Points on a hilly landscape, in no order, each with its height.
A ball rolls from a point to the lowest of its 2 nearest points, and stops where none of them is lower. Distance is the straight distance between rows; heights are no part of it.
Z_644 height 578: [115 121 178 103 120  87 162 112 136 111 120 104 118 123 134  78 120 152
 153 144 128  99 149 154 161 100 163 171 132 145 136 140 151 128 121 104
 121 138 130 119 114 128 105]
Z_996 height 420: [212  92 118 140 159 111 180 127  98  75 102 118 140 143  94 114  69 165
 195 133 140 101 106 178 133 115  85 101 117 114 127 119 105 169 161 170
 133 181 183  85  97 179  83]
Z_345 height 892: [146  79  88 169 111 161 146 146 127 156 166  89 105 131 121 191 106 134
 175  85 159 177 119 124 133  95 118 143 211 121 104  89  93  98 180 160
  84  65 130 104 203 153 108]
Z_859 height 520: [117 141 153  84 123 128 154 150 133 132 124 101  84  99 147 128 137 135
 135 158  88 131 169 135 157 115 138 160  93 142  95 169 137  97  99  96
 136 134  73 125 156 137 134]
Z_797 height 255: [112 113  96 141 132 171  85 115 159 178 163 108 138 134 133 184 142  53
  98  78 115 144 128  90 132 136 163 164 162 133 113  91  86  70 140 141
  82  67  94 173 162  96 144]
Z_969 height 294: [115 176 160 100 111 119 110 137 134 139  84 132 114 118 154 115 168 154
 101 157 128 141 151 113 145 164  91  76  55 104 113 182 120 137  99  99
 163 164  92  99 102 114 148]
Z_966 height 339: [167 115  90 126  77  90 167 120  89  80 124 136 131 100 135 151 160 176
  85 114 148 155 135 155 116 157 100  72 176 110 167 121  98 175 180 117
 116 116 146  98 125 109 113]
Z_710 height 547: [164  73 158 138  74 120 208  77 112 104 142 107 134 104 157  96 151 178
 193 118  97 103 139 168 128  98 155 139 124  92 181 116 137 169 190 130
 113 120 148 125  99 146 105]
Z_937 height 790: [125 119 132 103 104 111 108 136 141 144 144  81 128 139 155  77 119 126
 108 118  89 111 152 147 122 110 145 155 154 174 157 131 143 112 105 106
 100 129 124 150 123 139 103]
Z_483 height 432: [180 145  99 123 106 132 131 153  89  98  95  76 137  92 121 117 107 152
 163 134 113 116 144 162 151  88  73 134 115 170 108 182  98 128 141 109
 151 184 131  90 106 113 119]
Z_516 height 595: [129 135 171 105 120  64 160 133 127 103 115  92 149 138 129  82 111 158
 124 152 124 130 148 155 126 100 133 113 121 136 146 141 174 143  91 118
 130 153 147 114 110 146  88]
Z_802 height 710: [ 55 191 125 137 156 105  44 140 139 135 104 104 127 157 101 120 165  55
  74  81 115  92 148 151 132 146 179 202 111 204 123 136 146 102 103  69
 155 162  76 170  83 119 129]
Z_213 height 311: [ 93 171 166 141 136 132 131 110 131 137  81 159 114 112 107 115 123 123
 157 139 153 105 119 135 126 113 174 170 101 144 106 139 151 121 130 125
 129 172 141 131 114 135 124]
Z_777 height 262: [206  71  87  95 160 120 121 152 115  86 135 114 141 160 111 115  79 165
 128 155 148 136 103 103 121  91  71  72 139 114 120 134 126 122 127 148
 158 157 173  56 153 139 109]
Z_890 height 399: [179 101 164 133 190 129 192 118 103 107 122 128 118 151  76 107  69 155
 221 140 156 113 114 153 126  93 122 124 117 111 124 118 140 148 152 164
 122 153 193  89 124 192  81]
Z_713 height 447: [161 110 150 121 159 106 154 147 101  96 122 135 124 137  96 107  86 169
 141 161 167 147 133 147 107 111  98  67 119 112 119 132 164 158 106 131
 153 156 186  75 134 178 102]
Z_48 height 403: [104 137 154 150 119 153 137  76 178 146 145 156 131 106 159 147 167 120
 125 113 119  92 124 102 140 168 165 117 106 111 143 157  95 138 157 132
  98 123  99 153 113 102 175]
Z_475 height 446: [100 131 174 121 142 110 149 117 144 141 148 142 115 114 135 142 115 104
 107 138 153 145 128 136 130 137 160 130 121 112 116 108 149  93 102 132
 109  76 133 161 142 148 120]
Z_450 height 457: [208  67 102 161  91  61 175 137 112  77 132  91 132 145 123 146  73 169
 181 111 107 160 137 232 106 103  87  71 151 100 143  67  67 145 132 150
 119 104 172  94 150 189  82]
Z_181 height 388: [ 98 159 110 184 168 135 146 115 109 129 108 194 107 122  91 192 137  75
 133 133 156 144 108 140 136 154 165 156 153 146  74  99 139 106 165 149
 117 127 130 146 177 125 123]
Z_408 height 519: [123 141 130 132 171 177  67 131 113 123 112 208 125 167 100 143 119 109
 128 149 194 144  88  93  92 140  84 122 113  77 115 123 175 145 105 166
 154 127 162 133 103 123 175]
Z_341 height 610: [157 103 143  99 138  54 156 156 133  90 128  68 170 145 131  79  97 186
 105 137 116 112 132 144 116  99 112  94 122 127 163 153 141 159  93 102
 133 163 178  66 102 127  71]
Z_356 height 533: [159  91 150 135 110 125 195  81 101  98 115 131 151 116 120 106 102 175
 197 118 133  92 130 147 122 109 137 137 129 102 150 134 137 191 176 148
 127 162 179 102  96 148  94]
Z_352 height 441: [203  71 110 148 130 113 180 136  95  74 111 119 149 164 125 123  59 157
 188 135 112 132 128 226 118 110  84  93 141 128 122  94  92 158 159 160
 107 135 165 118 127 181  97]
Z_968 height 341: [ 92 149  96 184 161 130  62 105 150 153 161 161 172 150 116 172 156  19
  64 112 139 129 123  98 133 207 157  79 142 144 134  79  77 118 144 150
 113  75 131 170 113  64 169]
Z_668 height 387: [110 190 142 151 179  82 139 153 113 114  97 143 106 125  85 177 137  74
  97 143 182 154 128 132 135 156 176 147 119 161  83  95 176  70  78 110
 135 125 138 125 176 119  94]
Z_747 height 496: [126 124 181  95 118 142 130 117 161 152 137 131  85 116 154 109 136 138
 130 166 114 132 138  97 151 123 119 139  81 121 115 153 141  95  92 112
 137 127  92 129 146 139 141]
Z_62 height 407: [ 89 168 147 139 130 113  88 111 155 134 108 162 151 121 143 114 154 114
  81 113 144 100 118  95 130 179 156 131 112 143 141 166 108 162 120 118
 134 155 116 139  77  88 146]
Z_420 height 464: [163 157 110 121 123 109 120 171  83  87  45  97 138 112  95 107 119 177
 151 131 167 125 143 147 128  86  74 117  91 150 104 187 111 149 128 119
 184 187 141  69  97 129 103]
Z_840 height 299: [164 102  96 112 129 212 111 137 152 143 156 141 116 136 154 147 132 117
 158 135 123 145 108  86 129 121  97 154 147 102 105 124 128 110 151 155
 109  99 114 142 150 133 162]
Z_736 height 425: [ 90 173 157 126 172 105 134 144 143 129 105 128  96 118 102 139 124 101
 119 158 160 148 150 140 142 115 170 163 101 151  72 120 158  52  76 102
 135 147 113 135 161 133 121]
Z_711 height 494: [177 137 133 106 117 139  95 164  89 121  81  88 109 112  70  96 124 152
 166 143 180 154 141 116 146  71  73 104  89 139  85 187 105 117  94 126
 200 195 147  52 126 125 120]
Z_499 height 828: [102 170 111 147 109 173 107 114 105 164 127 147 123 150 151 101 129 110
 115 121  86 148 128 170 112 148 129 137 135 160 135  81 160 115 122 142
 104 117  90 210  97 146 146]
Z_828 height 641: [ 84 164 156 144 160 178  98  96 145 164 103 152 103 125 123 126 138  73
 159 130 113 111 116 145 126 130 156 181 100 151  90  96 160  90 130 132
 115 134 108 199  96 139 160]
Z_956 height 364: [ 94 135 126 134 116 134  90 103 164 148 150 152 155 138 157 123 151 114
  81 106 100  99 125  77 131 180 142 106 125 132 164 149 107 149 131 111
 116 120 111 162 103  92 176]
Z_487 height 370: [130 137  98 119 117  77 160 132  99  92 131 152 139 111 119 193 161 155
  81 114 180 142 141 117 135 168 126  79 159 126 163 155 107 159 164 122
 128 126 141  87 153  96  95]
Z_814 height 287: [ 82 179 106 203 179 123  96 105 140 128 125 189 159 150  93 189 167  39
  90 128 149 108 106 109 143 217 165  93 125 132 105 104 105 139 153 156
 139 120 144 153 115  68 154]
Z_306 height 382: [ 78 158 156 162 128 100 165 136 138 121  91 181 115 101 110 163 202 116
 101 161 142 144 126 169 156 193 159  76  69 130  74 130 118 121 138  92
 156 160 105 129 157 128 131]
Z_838 height 471: [133 131 168 123 176 110 163 153 108 106 119 117  99 139  92 105  85 152
 163 167 164 156 142 177 123  90 130 102 108 132 106 111 166 105  78 145
 147 130 162 100 144 175 101]
Z_548 height 400: [146 135 130 108 128  91 172 126 101  75 109 147 136 108 128 155 139 162
 112 132 176 111 133 119 135 153 134 106 118 116 141 158 118 175 149 122
 140 156 150  82 125 127 100]
Z_94 height 424: [156 132 121 113 154 125 158 136  91 102 115 137 143 129 104 122 101 161
 129 148 175 126 124 112 122 134 105 108 139 126 130 140 153 162 128 154
 154 153 180  76 118 125  99]
Z_925 height 497: [ 99 139 171 123 183 173 116 122 134 125 106 205  94 120 106 114 121 109
 141 150 195 128 100 113 106 143 108 123  87  82 110 116 177 131 102 158
 146 133 160 127 103 147 162]
Z_18 height 814: [ 85 146 114 121 138 167  61 112 126 159 145 108 140 153 149  79 110  97
 101 110  92 115 138 124  95 135 139 162 142 173 154  98 157 108  93 123
 106 125  80 209  64 152 149]
Z_553 height 295: [180  97 101 108 183 103 110 161 134 108 136  98 166 164 127  94  94 147
  94 140 140 130 106  92 103  95  99  76 140 140 128 145 141 134  92 129
 151 149 194  61 146 120  83]
Z_818 height 418: [ 69 119 187 120 133  71 153 110 164 149 151 144 132 143 136 119 118 103
  85 124 131 120 134 152 125 137 175 139 137 113 172  83 165 111  86 110
 101  69 138 163 139 120 116]
Z_740 height 340: [ 64 171 154 193 157  96 173 102 124 119  82 207 115 108  97 172 173 102
 107 152 156 120 102 156 141 191 183  95 113 104  87 107 149 132 144 103
 134 155 147 142 157 120 120]
Z_565 height 473: [117 103 195  95 149 119 150 120 154 134 138 143 125 116 131  99 125 151
 118 159 145 116 129  97 132 113 150 124  92 106 140 153 170 128  80 118
 130 128 140 112 138 126 125]
Z_755 height 573: [ 66 136 153 140  98 127 185 125 150 153 149 120  69 108 130 142 158 114
 161 126  73 139 139 201 169  86 180 181 136 141 102  87 122  77 140 112
  87 100  69 182 180 156 135]
Z_881 height 548: [ 92 113 150 108  78 114 174 147 140 150 142  91  77  94 138 144 135 144
 159 145  73 151 162 168 154  90 142 165 119 150 102 119 108  82 119 107
 112 107  61 145 173 151 126]
Z_358 height 208: [167  94  67 131  43  99 153 175  78  83 134 119 109 114 150 157 123 168
 144 127 117 192 140 219 123 115  59  71 173 117 116  89  97 145 144 120
 148  79 109 120 145 154 133]
Z_653 height 256: [ 91 168 160 171 158 121 137 117  96 113  70 189  98 116  70 151 136 102
 150 152 189 121 117 137 124 128 160 151 108 135  80 139 163 133 133 123
 144 165 156  99 138 146 113]
Z_782 height 231: [102 173 112 153 157 130 122  98 144 117 124 179 144 140 112 171 152  73
 104 121 181 117 103  86 131 182 162 125 129 137 102 129 107 140 137 137
 128 114 147 122 128  83 145]
Z_193 height 516: [155 115 140 143 143 130 138 104 102 108 115 139 153 152 107  95  90 173
 172 121 147  82 112 118 108  96 121 127 146 107 168 141 153 195 153 164
 138 185 193  93  56 142 113]
Z_6 height 887: [121 107 109 175 110 156 143 135 136 156 162 120 102 122 114 185 126  99
 153 100 158 197 104 156 108 101 140 144 195 102 103  58 107  97 146 173
  86  53 131 136 192 148 123]
Z_455 height 881: [102 125 130 175 117 162 149 112 118 168 134 143 100 112 127 154 135  95
 144  90 121 173 114 180 114 126 161 151 184 129 120  47 129  84 143 160
  75  70 129 187 168 148 144]
Z_423 height 462: [120 175 172 126 183  90 139 162 118 116  99 112  91 125  87 116  95 116
 139 158 164 172 147 161 111 108 137 137 102 160  87  99 188  62  50 126
 145 144 152 123 144 145 108]
Z_519 height 438: [180  60 115 158  77  94 175 140 124 119 156  70 125 131 157 145  90 174
 185  98 118 164 121 186 108  81 110  92 173 103 134  87  70 136 144 143
  96  83 154 100 150 172  86]
Z_555 height 398: [180 119  64 125 105 165 115 167 104 112 109  82 135  94 155 125 119 152
 172 135  77 104 139 111 140  96  84 158 115 156 117 198  94 140 150 117
 160 174 104  89 103 124 126]
Z_262 height 366: [141  93  85 121  67 186 144 143 132 154 166 117 101  87 162 174 138 125
 159 136  82 152 128 112 153 121 100 138 153  97 112 146  82 102 160 122
 121  91  81 123 177 131 143]
Z_102 height 472: [101 146 164 122 170 145 149 114 132 139 117 185 111 127 121 133 122 112
 121 166 157 140 116 146 116 135 146 117  95 104  95  95 186 110  92 148
 136 101 150 157 132 145 140]
Z_388 height 867: [102 121 156 159 110 168 160  83 125 161 125 166 138 123 138 107 140 126
 142 103 111 117 115 152 112 143 143 137 139 105 165  86 163 161 167 152
  81 103 133 211 103 139 164]
Z_558 height 306: [180  99  69 103 109  91 143 171 135 111 136  64 153 106 169 128 126 167
  91 145  81 143 132 112 126  98  92 117 144 137 133 160  96 125 131 101
 145 129 121  75 173 108  83]
Z_391 height 480: [136  94 138 123 135 153 137  93 164 152 145 136 156 137 147  92 117 146
 143 102 114  82 101  87  99 117 143 166 133 101 175 125 157 170 141 150
 123 125 154 154  93 120 133]
Z_464 height 431: [141 173  99 108 139 144  37 178 129 136  98 153 120 166 109 132 155 107
 106 156 146 169 127  61 128 162  67 111  94 115  90 172 136  93  84 121
 187 173 104 104 133  91 159]
Z_171 height 386: [155 145  70  86 124 137  67 194 126 119  97 116 125 150 154 118 149 140
  93 153 119 161 139  70 147 124  43  91  92 113 110 180 127 116 110 106
 198 165  94  85 151 102 154]
Z_404 height 346: [178 111  57  78 101 129  93 177 134 117 121  90 144 118 170 120 147 154
  93 153  91 139 131  80 141 112  55  92 118 125 108 168 113 110 111  90
 164 135 117  77 180 118 127]
Z_229 height 185: [130 117  89 122 151 199  81 135 167 177 170  93 129 124 143 167 107  53
 126 115  97 146 133  82 137 118 133 199 139 155  87 100 107  68 117 138
 106  82  78 179 147 113 139]
Z_688 height 575: [120 138  96 141 208 138  33 146 106 132 124 136 194 164  94 148  88  55
  63 144 175 111 115  43  79 151 136 147 132 151 158  93 139 142  83 115
 121  85 161 116  97 100 115]
Z_30 height 358: [ 88 153 108 175 145 124  59  96 172 146 149 115 169 143 118 164 167  21
  73  83 107  87 135 105 147 186 190 121 137 174 137  88  67  96 138 136
 107  76 113 182 107  78 134]
Z_362 height 687: [ 71 160 139 109 143  99  78 134 141 137 125  96 106 157 127  95 125  73
  86 116  94 112 155 156 130 123 150 184 109 195 121 125 155 106  83  83
 109 146  71 194  88 133 125]
Z_621 height 417: [154  72 112 146  64 111 163 126 133 142 184  59 112 106 155 150 119 141
 182  93 100 164 117 178 124  79 129 137 184  95 130 109  69 111 153 129
  95  64 126  99 162 149 106]
Z_125 height 327: [173  98 153 114 206 109 108 143 139 107 159  90 164 161  92  90  51 141
  99 118 147  92 108  69 100  85 115 115 126 136 153 122 137 147  80 135
 139 154 209  73 130 134  68]
Z_848 height 664: [ 81 185 135 134 157 144  82 129 146 146 105 123 104 144 133 122 125  78
 110 131 124 133 140 144 137 131 151 178 104 173  97 107 150  71  81 114
 120 150  87 183  96 114 143]
Z_557 height 429: [160 119 132  74  85 123 146 150 125 129 105  91 100  78 149 104 153 167
 145 167  76 127 147 123 161  91  75 123  44 134 114 183 109 122 100  86
 172 166  72  97 131 143 131]
Z_721 height 350: [101 105 168 100  83 100 135  94 163 169 170 125 104 152 160 107 146 132
 102 126  77 119 150 137 121 139 132 119 118 102 164 122 126 123  99 111
 100  81  74 183 128 130 155]
Z_66 height 170: [117 148 132 123 154 138 125 118 146 140 118 140 142 121 130 175 138 104
 118 125 147 121 125  79 143 158 153 136 118 131 110 159 123 109 130 130
 133 115 129 119 147  94 143]
Z_702 height 348: [116 159 157  89 101  81 130 136 121 135 108 118 135 106 145  98 158 156
  87 137 122 128 141 121 135 146 131 114  87 129 146 181 128 154 115  97
 145 164  93 120  95 102 126]
Z_640 height 264: [211  84  68 120  47 121 151 156  70  44 133 142 117 127 144 156 138 174
 150 123 128 144 137 190 137 129  41  67 159  95 125 115  94 164 167 135
 157  99 124 105 122 147 135]
Z_970 height 620: [ 94 133 147 128 133 165 140  96 158 164 134 133 103 116 142 127 122 111
 152 117  92 114 131 143 150 125 160 188 136 139 100  91 135  87 150 133
  95 110  90 186 137 142 156]
Z_780 height 124: [146 125 108 151  63  74 174 155  99 108 124 101 136 104 151 135 125 167
 138 124 117 196 143 218 119 117 113  89 175 145 126 101 109 130 132 126
 118  83 130 131 144 157 103]
Z_447 height 303: [ 88 159 159 162 159 105 179 106 102 116  90 186 112  95 104 163 138 141
 126 146 171 120 121 143 126 166 158 120 121 124 121 132 157 154 150 119
 136 156 162 113 145 135 112]
Z_26 height 76: [118 158 132 113 149 136 118 147 125 128  88 142 123 106 104 144 143 123
 143 152 173 139 127  83 154 144 147 133  91 131  92 180 131 100 111 128
 152 169 128  75 143 114 134]
Z_647 height 252: [138 129 100 112 160 199  84 132 152 164 148 116 127 151 151 138 102  91
 137 125 124 141 129  89 127 121 114 169 139 139  95 103 147  94 113 147
 108  97 116 162 131 120 147]
Z_115 height 202: [128 105 128 123  64  51 170 140 112 115 145  73 135 110 140 118 138 164
 115  99 110 159 155 188 135 107 146 112 177 142 156 118  91 134 123 106
 108  94 127 128 149 121  83]
Z_518 height 401: [102 157 165 148 144 120 102 115 111 131 107 138 157 140 100 103  93 124
 123 105 173  74 124  88 123 121 151 167 146 135 163 138 150 182 119 130
 135 149 186 121  62 117 114]
Z_911 height 434: [ 78 162 153 137 148  84  93 124 133 123 105 137 166 133 106 110 132 124
  77 101 169  85 129  67 121 155 153 149 139 131 163 171 127 173 113 102
 149 169 159 106  72  87 112]
Z_639 height 458: [127 102 204  94 117 144 141  78 179 145 138 135 134 143 166  70 137 148
 144 125 106  75 109  96 124 117 132 167 106  92 172 139 178 161 130 124
 118 116 105 157  90 129 162]
Z_841 height 561: [153  88 176 113 110 109 202 113 131 121 126 109 129 114 136  95 126 173
 208 133 103  90 147 171 150  86 153 169 111 122 143 114 144 132 158 138
 115 113 139 123 120 151 101]
Z_19 height 427: [ 87 120 168 128 178  98 116 119 143 119 132 124 176 144 115  97  77 135
 110 131 165  65 118  71 115  99 151 160 132 125 180 122 169 175  80 123
 133 130 199 107  85 118  99]
Z_286 height 451: [116 109 175  91 155 114 128 125 144 136 143 122 149 150 134 109  95 130
  98 135 152 107 120  80 116 118 141 137 135 124 168 130 170 143  89 128
 117 109 170 120 132 129 109]
Z_651 height 499: [146 102 127 129 157 159 116 115 129 126 133 133 171 151 143  91  92 149
 129 124 134  95  94  74  93 130 127 135 152 102 175 135 152 187 140 150
 136 161 198 118  78 128 120]
Z_750 height 378: [151  94 162 123 184  98 194 120 135 110 141 125 143 146  98 110  67 154
 175 126 159  91 109 130 112 110 127 104 129 104 157 103 158 157 133 154
 114 123 217  97 133 160  86]
Z_690 height 393: [141  83 123 133  65 156 164 116 123 158 175 104 114  87 150 167 132 141
 167 117 105 159 117 125 131 107 137 149 177  83 120 115  88 120 177 137
  96  64 100 121 174 131 121]
Z_658 height 355: [147  81 155 125 188  77 174 133 147  98 183  94 157 157 110 124  60 148
 119 120 134 105 118 102 101  92 116 107 149 124 172 100 137 159  91 135
 115 121 211  88 150 162  53]
Z_573 height 492: [162 131 116  88 137 151  78 177 116 154  98  75 123 122  97  97 126 130
 134 149 159 156 139  75 131  77  78 127  87 141 114 193 134  88  72 104
 189 179 129  61 154 105 119]
Z_723 height 874: [ 79 130 154 169 114 163 132  82 136 171 143 173 111 127 119 123 150  95
 121 105 102 140 120 179 122 127 180 142 153 127 144  63 132 118 151 141
  73  68 109 212 138 142 153]
Z_42 height 138: [168 112 107  96 124 170  98 129 111  91 109 193 114 143 129 141 147 141
 147 153 198 125 101  94 117 141  92 108 119  79 118 178 136 172 144 153
 203 159 134  73 103 114 179]
Z_417 height 839: [117 150  99 132  96 177 122 107 106 171 139 155 105 133 155 117 142 130
 146 127  83 168 133 173 119 137 102 109 131 120 123  94 132 115 152 158
  93 100  70 194 128 147 178]
Z_486 height 260: [164 106 103 110  86  85 156 160 115 106 121  46 146  99 150 110 115 170
 126 126  85 142 164 164 155 103 106 117 148 159 142 134  94 128 145  94
 130 119 118 113 148 115  83]
Z_399 height 855: [152  79 102 131  74 171 118 112 125 157 182 142 138 139 156 128 154 144
 113  91 117 145  97 126 102 137  98  96 178  78 183 109 118 152 177 163
  88  83 122 168 122 129 170]
Z_822 height 227: [219  50  90 119 191 111 139 148 140  79 160 116 142 196  95 115  54 154
 134 131 129 118  89 130  91 102  64  57 147  87 133 101 104 146 132 164
 141 143 200  61 164 175 109]
Z_211 height 539: [122 150 101 130 172 167  86 146 120 110 135 200 159 170 111 147 115  98
  84 128 177 124 103  88  93 158  96 109 155  98 130 105 155 168 131 153
 143 119 152 145 100 112 162]
Z_863 height 302: [108 150 155 100 100 121 109 112 166 159 150 132 107 137 167 108 158 138
  95 139  86 122 151 130 138 163 137  85  79 113 128 130 124 138 102 110
 110 126  77 169 113 119 162]
Z_515 height 360: [109 159 161 159 142 116 122 116 107 117  86 144 129 116  87 108 118 164
 166 118 166  92 129 121 124 111 156 177 141 137 126 153 151 167 140 135
 155 193 181  89  88 134 104]
Z_226 height 860: [134  96 135 136  92 152 161 103 136 153 164 152 155 125 152 112 156 164
 149 107  83 140 118 133 102 138 132 101 149  79 201  99 133 164 172 157
  77  87 132 173 109 124 156]
Z_148 height 173: [131 136 153 135 149 167  87 116 146 140 105 182 122 124 100 144 165 108
 147 145 183 132 115  67 132 145 134 129  72  97  95 195 122 120 108 146
 176 159 132  92 127 107 182]
Z_760 height 308: [108 129 106 135 136 150  60 104 161 153 175 113 156 135 136 152 151  60
  74  87 106 104 130  83 131 163 161 153 159 149 156 123  74 107 145 127
  94  87 105 164 132  83 137]
Z_662 height 433: [ 99 112 179 122 102 138 142  65 193 166 151 150 128 123 157 104 164 143
 129 121 108  70 119  96 138 146 172 132  79  88 171 140 125 164 142 128
 118 114  93 161  96 121 173]
Z_300 height 389: [ 83 117 178 107 110 101 132  88 168 158 168 117 129 150 139  89 132 108
  78 103  91 115 129 138 118 130 161 144 155 125 194  84 144 121 102 121
  76  58 103 190 127 133 140]
Z_967 height 766: [106 178  74 141  89 144  95 123 110 139 144  96 145 116 137 124 166 134
  97  95  80 159 161 157 139 146 140 137 160 189 147 133 109 102 151 113
 107 129  83 179 136 118 145]
Z_340 height 365: [182  89  62 111  93 191 110 153 107 118 129 117 132 117 158 129 123 149
 169 136  73 109 131  86 146 107  82 149 151 127 107 155  98 122 177 144
 143 146 113  98 129 118 152]
Z_790 height 731: [ 76 196 107 143 136 111  62 143 119 154  91  93 129 130 123 130 170  92
  93  85 114 115 148 159 154 155 176 171 126 204 113 159 119 107 128 104
 143 186  69 168 102 101 145]
Z_195 height 422: [ 81 151 177 133 137  88 164 134 170 115 119 137 111 104 125 145 183 110
 101 139 118 107 146 146 169 173 172 105  61 133  73 144 109  99 117  91
 135 134  78 130 158 109 136]
Z_202 height 334: [177  79  55 108  89 206 132 142 140 151 167 125 123 113 171 153 128 137
 181 129  72 129 115  94 128 105  82 147 151  94 130 132 105 127 181 148
 130 101  97 118 162 120 161]
Z_13 height 801: [112 119 132 106  98 131  94 104 130 156 173  94 139 160 151  77 128 124
 119  95  56 110 150 139 122 117 140 157 140 162 187 114 145 116 131 115
  92 122  83 192  98 139 141]
Z_627 height 463: [161 129 134  76 111 138  99 163 116 136 111 104 102  93 133  86 155 151
 131 181 127 139 142  97 153  85  70 115  63 112 105 204 124 120  84 110
 190 168 107  62 151 120 151]
Z_766 height 200: [146 116 119 111 132 163 118 119 156 120 123 173 139 128 134 154 156 142
 129 119 161 109 106  67 124 147 119 115 101  83 121 196 130 153 143 155
 173 157 129  85 128 103 173]
Z_718 height 349: [ 97 178 120 172 175  87 156 131 106 103  99 177 118 132  77 191 131  96
  94 136 192 150 122 115 120 169 161 125 148 145 111  99 143 113 128 133
 140 128 154 124 189 107  98]
Z_579 height 304: [206  74  73 126  73 113 162 131  84  63 143 127 134 106 143 142 122 184
 146 112 132 133 126 158 127 129  84  83 156 118 158 122  96 179 195 140
 141 139 156  92 120 117 102]
Z_786 height 392: [155 127 118  72  96 105 117 140 135 121 117  70 127 104 162  78 152 170
 108 147  82 113 152 118 139 103 109 128  87 137 146 181 120 133 111  89
 149 165  93 107 114 114 112]
Z_176 height 749: [102 174  62 144 118 134  76 135 105 129 113  93 133 127 124 158 164  93
 112  99 110 125 141 119 150 172 158 158 141 193 122 166  96 108 160 110
 125 159  93 163 125 100 152]
Z_965 height 421: [ 99 148  99 172 143 177 147 120 116 130 115 188  95 119 108 208 161  88
 158 144 137 153  94 135 153 166 162 144 124 132  49 110 114  84 189 131
 118 136 100 153 189 133 161]
Z_67 height 597: [ 80 143 126 149  84 158 140 118 132 147 140 107  94 104 132 130 150 117
 145 109  65 135 149 182 159 111 168 179 150 170 129 110  94  89 149 113
  82 111  66 193 140 149 149]
Z_788 height 558: [106 134  79 142 177 143  48 154  97 114 130 164 185 166 118 135 103  93
  61 117 159 120 114  77  79 163 110 122 174 139 156 103 154 166  94 131
 116 103 165 130  82 117 126]
Z_410 height 220: [104 175 141 125 113 131  99 122 141 159 116 143  88 121 149 122 150 139
 121 155  96 149 135 121 131 160  98  89  61 121  96 163 120 125 100 108
 146 168  62 145  97 124 173]
Z_581 height 780: [112 151  97 133 113 118 102 143  99 134 156  80 128 135 145 108 110 117
 110 113  90 128 157 164 128 118 140 160 172 200 134 132 132  91 133 115
 106 133  92 166 121 128 105]
Z_981 height 848: [152 105  94 123  65 177 141 126 116 142 162 160 107 132 160 140 142 143
 150 121 105 182 120 158 108 146  89  93 162  88 148  98 108 136 174 155
 107  83  97 157 133 140 174]

For each start below, name the point where the ball stops.
Z_996: Z_822
Z_788: Z_410
Z_688: Z_410
Z_455: Z_518
Z_838: Z_780
Z_644: Z_956
Z_581: Z_518

Call two points neighbours if one is among the 2 nearest of the other. Go from one point of each pair to the other, from neighbour to neighbour, staying as low as possible. Name the highest point that can't be avoided.
Z_822 and Z_42: Z_450
Z_956 and Z_518: Z_911
Z_42 and Z_26: Z_148
Z_26 and Z_229: Z_30
